Each row is a point on a landscape with many valleys, with its height.
A ball rolls from a point to the lowest of its 2 nearest points, and stops where none of them is lower. Distance is the straight distance between rows; heights are no part of it.
<178>: [ 16   0 -29 -22 -22   1  -3  -7   3   8  16  10  -5 -10   8  11 -30 -24
  17   5  18 -11 -17   3 -24  -8  29]  height 289
<615>: [-10  -4   3 -13 -14 -23   6  -2 -10  19  11  12  -1   0  20  20  24   3
  -4   6 -16  -1  21  17  23  -9 -12]  height 733
<289>: [ 11 -21  -3 -10 -19  -1  -5  20 -18  24  18   7   7   3 -14  10 -19   1
  15   7  12 -17   3 -11  -9  -4  19]  height 198
<62>: [ -1 -18  29   6  -2   6  -2  24   3  12  -4 -22  14  15 -14  14  15  17
   6 -31   1   1 -19  -3  20  -8 -15]  height 93
<142>: [  0   3 -10   5   0  16  -2 -31  -8  -8  -6   9  -9 -12   2   2 -17  -7
 -19  -1  -3   2  -5  -4  -7  -3   9]  height 461
<301>: [ 19 -26   4 -20  -6   3   1 -14 -12   0  -6 -12  15  -6   1   1 -12   0
  -6 -27   9 -10 -50   9  -2   2  -8]  height 779
<760>: [  2  -6  -8   1   8 -16   6  -2 -27  10   3  23  13 -12  -5 -23  -5  10
  -5  21 -22  -3  16  -7 -26   0   2]  height 528
<348>: [-17  25  13  24  -4  -5   3 -23  -8   3   8  10 -19  -3  18  22  24   4
 -22   5 -28   0  20   6  28 -22   4]  height 540
<732>: [  5   3 -17  -4 -25 -13  -3  15 -16  17   6   4   4   1 -15   6 -34  14
  18  19  29 -20   1  -8  -8   4  25]  height 133
<294>: [ -7  15  -7 -18 -15 -16   0  16  14   7   8  11  -9   3  19  14   8 -15
  11  17   7  15  22  11  -1   6  -5]  height 822
<361>: [ 16  -3 -19  -2   4  33  -2  -3  12  -8   6 -24  -7   9   1   7  -6 -12
   7 -12  24  -9 -28 -11   3  13  18]  height 738
<246>: [ 15 -24 -11 -17  -3  17  -8 -23 -15  -4   8  -2   5  -7   8   9 -19 -12
  -4 -19  10 -11 -48   2  -3  -4  11]  height 768
<705>: [-25  -4  -2  13   5 -11   1   9 -11  10   0   9  -6   8 -15   0  10   4
   1  20  -7   2  45 -13  -3 -13  -1]  height 374
<632>: [  9  13   6  13  25  -5  -8   0  -1 -32   2 -13   9  -5  -6 -21  19  25
   2  15   2   1  -8   2  22  21 -16]  height 252
<368>: [  9  -4 -25 -13 -10  20   3 -17   6   4   5   1 -13  -2   3  12 -20 -27
   8 -10  11  -1  -8  -4 -31 -11  23]  height 354
<275>: [-11 -10   5  12  27  -8  10   2 -25  -9  -8  -8  12 -10 -24 -19  26  24
  -9   1 -18   5  18  -8   7  -5 -13]  height 250
<156>: [ 17 -17  30  -5 -15  -5  -1  28  22   0  -3  -1   7  17  25  -5   7  -2
  10 -14 -16 -17 -21  21   9  -3 -17]  height 301
<790>: [-15 -20   8   7  23   4   4  11 -18   5  -5 -11  14   0 -22  -9  21  18
  -8 -14 -14   9   9 -13   2  -3 -15]  height 213
<774>: [ 11 -18  -3 -23 -14   9  -4  22  -6  29  13   1   8   8 -12  16  -8  -3
  24  -5  22  -4   3  -7 -17   0  16]  height 268
<704>: [ 15 -30  20 -10  -6 -15   4  -8 -20   9 -18  -9  27 -10  -7  -7 -14   8
 -10 -29  -2  -9 -45   9   1  -9 -16]  height 786
<115>: [-16  -3   0  25  24  -1   0   0 -22  -4  -8  -5   2  -2 -26 -10  10  20
  -6  17 -15  -4  39 -15  -1 -15   2]  height 299
<181>: [ 26   7  -2  -2  -4  -4  -1  19  19 -13  -6 -10   9   6   3 -14 -21  10
  18  11  25 -21 -22   2  12  31   4]  height 122
<55>: [ 20  -5  20  -9 -24  -3  -4  24  21   2   6   1  -2   9  34   2  -1 -13
  13   0 -15 -21 -19  30   8 -13  -9]  height 363
<249>: [ -4   8  32  36  -1 -18   2 -23   9 -12 -37  16  -4  -3  -3 -11 -24  -5
  -4  -9  -3 -13   5  13   7 -22   1]  height 284
<504>: [ -2 -18   0 -11  19  22  -1  22  18  14   7 -14  10  25 -26  -4   4  -4
  26  -8  28  23   9 -18 -12  19  15]  height 406
<700>: [ -6  29 -23   4   1  11  -3   2  23 -17  -7 -23 -12   5 -12   2  -7   2
  11  15  30  14  17  -3   0  19   1]  height 669
<453>: [ 10   6  -9   3 -39 -16  -7  13   2   6  -2   7   1   0  -2   7 -39  -1
  18  19  22 -22  -8  10  -6  -1  20]  height 178
<556>: [ -1  10 -13   0   2  23  -4   3  14  -8   0 -24 -13   7  -5  15  -2  -7
   7  -3  23   5   5  -9   5  11   3]  height 703
<84>: [ 19 -10 -19 -15   5  22  -1 -18  -3 -10   9 -15   0   2  -1   8 -12  -8
   4 -12  20 -13 -36 -12   3  10  17]  height 753
<408>: [ -1  21 -22   8   0  -6   3 -23  -9  -7  11  15   1 -12  -4 -16 -31   2
  -5  22   0  -6  -2  -8 -28  10  31]  height 584
<256>: [ -3  15 -22 -18 -17  16 -11  -6 -16   5  18  -7 -23 -15   8  39  -4 -16
  -9   7  11  -2   3   0  14  -6  15]  height 817
<76>: [ -1   0 -20   3  -2  16   6 -20   8   2  -8  10  -9  -3   0  -3 -23 -21
  -1  -7   7   2   0  -9 -27  -6  13]  height 407
<586>: [  0   5  12   9  -1   6  10  -5  10 -12 -14 -17  -3  -2   3   7  22  -2
  -8 -29  -6   8 -10  13  19  -7 -25]  height 219
<341>: [ 15  18 -12 -15 -29  -9  -8  14   8   2  16   4  -8  -2  12  11 -27 -15
  17  17  15 -16 -15  10  -5   3  18]  height 230
<780>: [ 15 -15  10  20  -9  12 -13   2   4 -15  -2   2  -5   7   6  -5 -29  -3
  -3  -2  -4 -27 -28   0   6  -1  15]  height 135
<237>: [-13  26  14  25  -2   7  -2 -19  10 -11  10  -3 -20  -3  18  22  25   5
 -17  -1 -13   5  10   7  26  -9  -4]  height 358
<604>: [-17  15   6  11  -7 -19  11 -13   4  12   3  18  -6  -4  10  14  31  10
  -3  14 -23  -3  31  14  21 -14 -10]  height 667
<680>: [  1  -2  -3 -22  12  -8 -12  28  20  -3  14  15  -1  15  18 -21  13 -21
  14  13   4  25   2  -3  -6  20  -3]  height 880
<417>: [-15 -19   6  -7  14   2   3  21  13  20   5   9  -7   9  13  -4  29 -20
  -6 -20 -28  26   8  -5 -13 -19 -26]  height 566
<93>: [-14 -24   2 -18  20   7  -6  20  -2  16  10   2   3  10  -3  -7  32 -14
  -5 -20 -15  27   2 -14 -14  -3 -17]  height 501
<762>: [ -7  17   0  14  28  12 -10  -2   5 -16  21  -4  -5  -6   9  -8  31   6
 -12  15 -19  20   9 -12   2   9  -3]  height 618
<468>: [ -9  14  24  20   6 -10  11 -30   9 -19 -42   2  -6 -12 -10  -6  -8  -7
  -6 -21   1  -5  10  14   3 -25  -6]  height 311
<598>: [-15  34 -22  -9  12   0   3   1  15  -7   7  -8  -8   3  -6 -17 -10   9
  11  23  21  22  19 -10 -20  22  11]  height 639
<627>: [  4   4  11  16  25  -3   2   4  12 -30 -23 -12  19  -1 -17 -28  23  24
   6   3  -3   9   1   3   1   7 -21]  height 278
<775>: [ -2   7  12  39  -2   8  -4 -11  17 -15 -21   4  -9  -1   3  -5 -25  -8
  -7   7  -9 -11   6   2  -1 -13   7]  height 238
<20>: [-10 -24  18   7  12   6   5  19 -10  11  -3 -16  15   7 -20   3  18  11
  -2 -25  -9  11  -8 -11  10  -6 -13]  height 164
<78>: [  1   0  23  18   7  -4   8   7  22 -12 -13 -11   2   9   4  -3  26   7
  -4 -30 -16   5 -24  13  24  -5 -28]  height 134
<483>: [  2 -14  12 -17 -24 -17  13 -18 -24  10 -19  -6   9 -10  -5  20   3   7
 -12 -24  16 -12   0  18  13  -7 -17]  height 796
<49>: [ -9 -12  -1 -10   8 -23  15   3 -19  20   0  24  11  -4  -5 -15   8   3
  -3  11 -13  11  29  -3 -29   0  -8]  height 491
<350>: [ -2  15  -7 -22  -6 -23  -6  23  26   7  16  24  -8   5  26  -3   8 -17
  13  25   3  23   8  12 -12  17  -8]  height 854
<53>: [ -8  12  -3 -17 -18 -24  -3  11   0  12  17  14  -6   3  26  23  14   1
   6  20  -4   2  17  11  14   3  -4]  height 782
<90>: [-10  -9  -6   6  10   8  -6  16 -14  10  17   3  -7   6  -1   2   9   3
  -2  14 -16  -1  20 -16   4  -1   0]  height 465
<592>: [  6 -22  -1 -19   2  17   0  21   4  21   4  -5  10  15 -21   6  -3  -3
  13 -10  22  10   5 -19 -17  11   9]  height 344
<668>: [  4  21  -4   7  11   1  -5  -4   2 -20   4 -10   7   0   0 -12  -1  16
  -2  15   9  -3  -2  -2  12  24   0]  height 214
<703>: [  2  12 -13   4  -7 -24   6 -10 -26   5   4  25  13 -17  -4 -14 -19  15
  -9  29  -7 -10   7  -6 -22   5  13]  height 556
<403>: [ 16  25 -16  -7  -1  -7  -3   0   0 -14   1  -4   6  -8   9  -3 -16  12
   5  19  20 -11 -17   1   9  29   8]  height 165
<195>: [ 28  -8   7   3 -10  11  -9   7   7 -13  -1  -6   7   8   5  -9 -25   4
   8   3  10 -26 -31   4   7  16  12]  height 85
<714>: [ -1  10 -21  -4 -14  26 -13  14   9   7  16 -14 -30   8   1  28  -6 -17
   4   6  19  -4   5  -8  11  -1  13]  height 754
<66>: [ -8   5   3   5  13  11   7 -41 -15 -13 -18   5  -6 -23  -2  -6  -7  -6
 -27 -16  -9   8   1   1  -6 -10   4]  height 411
<414>: [ -4  24  12  22  -3  10   3 -22   4 -20  -8 -10 -15  -9   9  19  21   0
 -19 -17  -6  12   3  13  27  -7  -8]  height 136
<576>: [-14  14 -17  -1  35  15  -4  -7  -2 -15  15  -8  -4  -1  -7 -16  18  13
  -3  21  -3  22  23 -14  -3  17   5]  height 680
<564>: [  8   1   9  33  -4   9 -13  -8  11 -18  -9   8  -9   0  11  -9 -28  -8
  -4   8 -16 -17 -17   6   2   0  11]  height 186
<187>: [ 11 -21  19 -23 -17 -23  11 -25 -26  14 -22  -4  22 -16  -5   6  -2  13
 -15 -28   6  -7 -26  16  11 -12 -24]  height 793
<261>: [  1  -1   9 -15 -14 -13  12 -18 -17   7  -1   0   4  -7  12  18  19   4
 -10 -12  -8  -3   1  12  21 -11 -22]  height 774
<377>: [-12 -28  -3 -20  14  -4  -1  14  -8  20   3  12  10   8 -10 -13  13  -6
   1  -3  -5  20  18 -14 -21   7  -7]  height 433
<485>: [ -5   3  -3  12  18  15  -5  13   8   0  14   2  -7  10   7  -7  17  -8
  -7   8 -19  10   5  -9  -3  -1 -10]  height 541
<547>: [  6 -14  33  13   0 -12   5  21  32  -2  -8  -1   9  16  10 -15  20   7
   4 -23 -30  -5 -27  24  16  -3 -29]  height 220
<31>: [-22 -13  -2 -11   5 -30   8   8 -19  20  -3  20   8   1  -8  -6  14  10
  -2  17 -16  10  50  -6 -13  -6  -6]  height 453
<144>: [-13  10  20  12  10  10   3 -32   0 -10 -35   1  -8 -15 -10  -8  -8 -18
 -16 -32  -7   2   0   1 -10 -30  -7]  height 350
<546>: [-10  21 -34  -8   6   4   9 -15  -2  -3   8  -4  -5  -3 -12 -15 -19   6
   0  22  10   9  14 -15 -25  18  26]  height 612

Two balls start at each pair of points below. Name the first point that both come to, or write -.
<144> / <668> -> <195>
<604> / <66> -> -
<632> / <275> -> -

Call two points neighbours if one is among the 2 nearest of the other. Go from one point of each pair to the other, from neighbour to neighbour, staying as low as possible. Name the highest point that can't be avoided.
<62> / <195> -> <627>
<62> / <377> -> <49>
<62> / <732> -> <142>
<414> / <62> -> <586>
